A landscape with many valleys, sampled at points; each row gives a point and its height.
From any point a ball rolls to the lowest of the 4 points nearest to it. It stops when none of these is lower. Distance is the straight distance between rows; heights are no part of it.
k_954 height 334: [ 13   9 -23 -15   2 -17   0  11 -27   0  15]
k_886 height 453: [-11  22  20  25  15 -29  11  38 -40 -41 -42]
k_586 height 346: [  9 -12 -14 -63  -4 -37  -7  10 -14   9   0]
k_280 height 263: [ 13   1 -11  18  -2   2  13 -29   6  -2  16]
k_116 height 356: [ 18  -8   9 -32  16  15  -6   4   2  14  -5]
k_140 height 403: [-13  -4 -28 -53 -43 -60  -2  13 -35  -9   6]
k_593 height 315: [  0  10  39  27  30  -1 -15  33 -10 -32 -22]
k_657 height 322: [ 18  -2 -17 -30   3  -3   3  -1 -13  14  15]
k_92 height 95: [ 10  16 -36 -17 -60 -19 -18 -18 -37  11  40]
k_405 height 669: [-19  18  64  53  44  13 -32  26  11 -29  -5]
k_869 height 707: [ 18 -33  10 -83 -31  21 -10 -18  20  49  40]
k_756 height 297: [ -7 -22  -6 -53 -16 -44   3  34 -22 -41 -42]
k_997 height 476: [  0  17  -5  43  25   9   3  13 -14 -23  -1]
k_427 height 369: [  7  16  -7  11  17  -9   5  24 -28 -15 -13]
k_306 height 206: [ -2  -3  57 -23  26  22 -18  27   3   0 -23]
k_845 height 610: [-19  26  -1  64  30  -4   1  31 -25 -30 -27]
k_556 height 386: [ 12   1 -13 -46 -34   7  -6 -29  -9  22  36]
k_625 height 290: [ 19  -8  -8 -18  -8  13   2 -34   6  19  23]
k_307 height 596: [ 6 -1 -5 39 21 27 11 -5 20 -5 -5]
k_822 height 666: [  3 -15  43  26  25  46 -14   6  39  -6 -13]
k_423 height 540: [ 15 -24  51 -48  22  24 -20  27   3  22 -12]
k_962 height 303: [-23  -4 -10  -8   1 -44  12  42 -43 -47 -32]
k_177 height 39: [-10 -21 -28 -36 -16 -53  14  25 -35 -36 -28]
k_920 height 653: [ -3 -41  30 -91 -10 -16 -22  37   2  -7 -41]
k_981 height 566: [-12   4 -19  55  -2   3  32 -43  32   7   6]
k_132 height 620: [-31  33 -12  77   2  -5  27 -33  47  23   6]
k_655 height 479: [-12   7 -23  78  19  14  21 -18  18 -12   2]
k_356 height 440: [ -5   4  -6  22 -19   7  16 -49  35  23   8]
k_749 height 417: [ -4 -12  16  16   7  34  12 -27  58  25 -18]
k_451 height 543: [-12   6  30  55  35  19 -15  25   1 -25 -22]
k_846 height 575: [  3  -7 -11  57  19  26   8 -13  16 -18  -3]
k_603 height 410: [ 10  -8 -24 -70 -27 -39 -25   4 -18  20  31]
k_485 height 349: [ -1  18 -37   8 -14 -26  14   1 -38   2  23]
k_929 height 253: [ -5  17 -32  51   5   8  17 -15 -25 -14  19]
k_537 height 532: [ -6   4  63  -5  34  13 -20  20   1  -7 -25]
k_664 height 90: [ 18 -27   5 -49 -29  21   0 -47  31  43  23]
k_390 height 430: [  6  -5  22 -44  13  -5  -8  40  -7  -1 -22]
k_352 height 535: [-16  -1  18  54  22  28   9   4  71   9 -22]
k_311 height 438: [ 11   2  30 -11  19  23 -10  19   5   0 -19]
k_858 height 655: [-20  21 -26  65 -25  -6  27 -49   7  10   9]
k_901 height 160: [  0  15 -16  10 -36  -6   6 -43 -11   7  29]
k_867 height 621: [-11   5  18  55  21  34  -1   6  31 -27 -15]
k_182 height 425: [ 10   0 -26 -43 -59  -5 -22 -22 -19  14  47]
k_286 height 348: [ -1   6 -23 -20  -2 -39   5  10 -36  -9   8]
k_121 height 153: [ 18 -17  -3  -9   1  33  10 -28  29  21  -3]
k_274 height 641: [-18   5   2  27  -1  15  21 -38  62  46   0]
k_343 height 183: [  5   1 -45 -50 -64 -37 -32   0 -41  18  43]
k_598 height 756: [ 25 -26  17 -82   8  22 -22  17  13  34   8]
k_666 height 469: [ -2  14 -33  63  22   4  22  12 -24 -27   3]

For each start below, name the point where the ball stops.
k_603 -> k_92
k_352 -> k_121
k_845 -> k_177
k_920 -> k_177
k_867 -> k_593

Call two points neighbours if one is among the 4 nearest of the other. Go from one point of each pair to the other, from neighbour to neighbour, staying as low as possible. Name the highest point that can't be avoided.
k_92 / k_929 -> k_280
k_929 / k_177 -> k_586
k_177 / k_306 -> k_390
k_593 / k_92 -> k_886
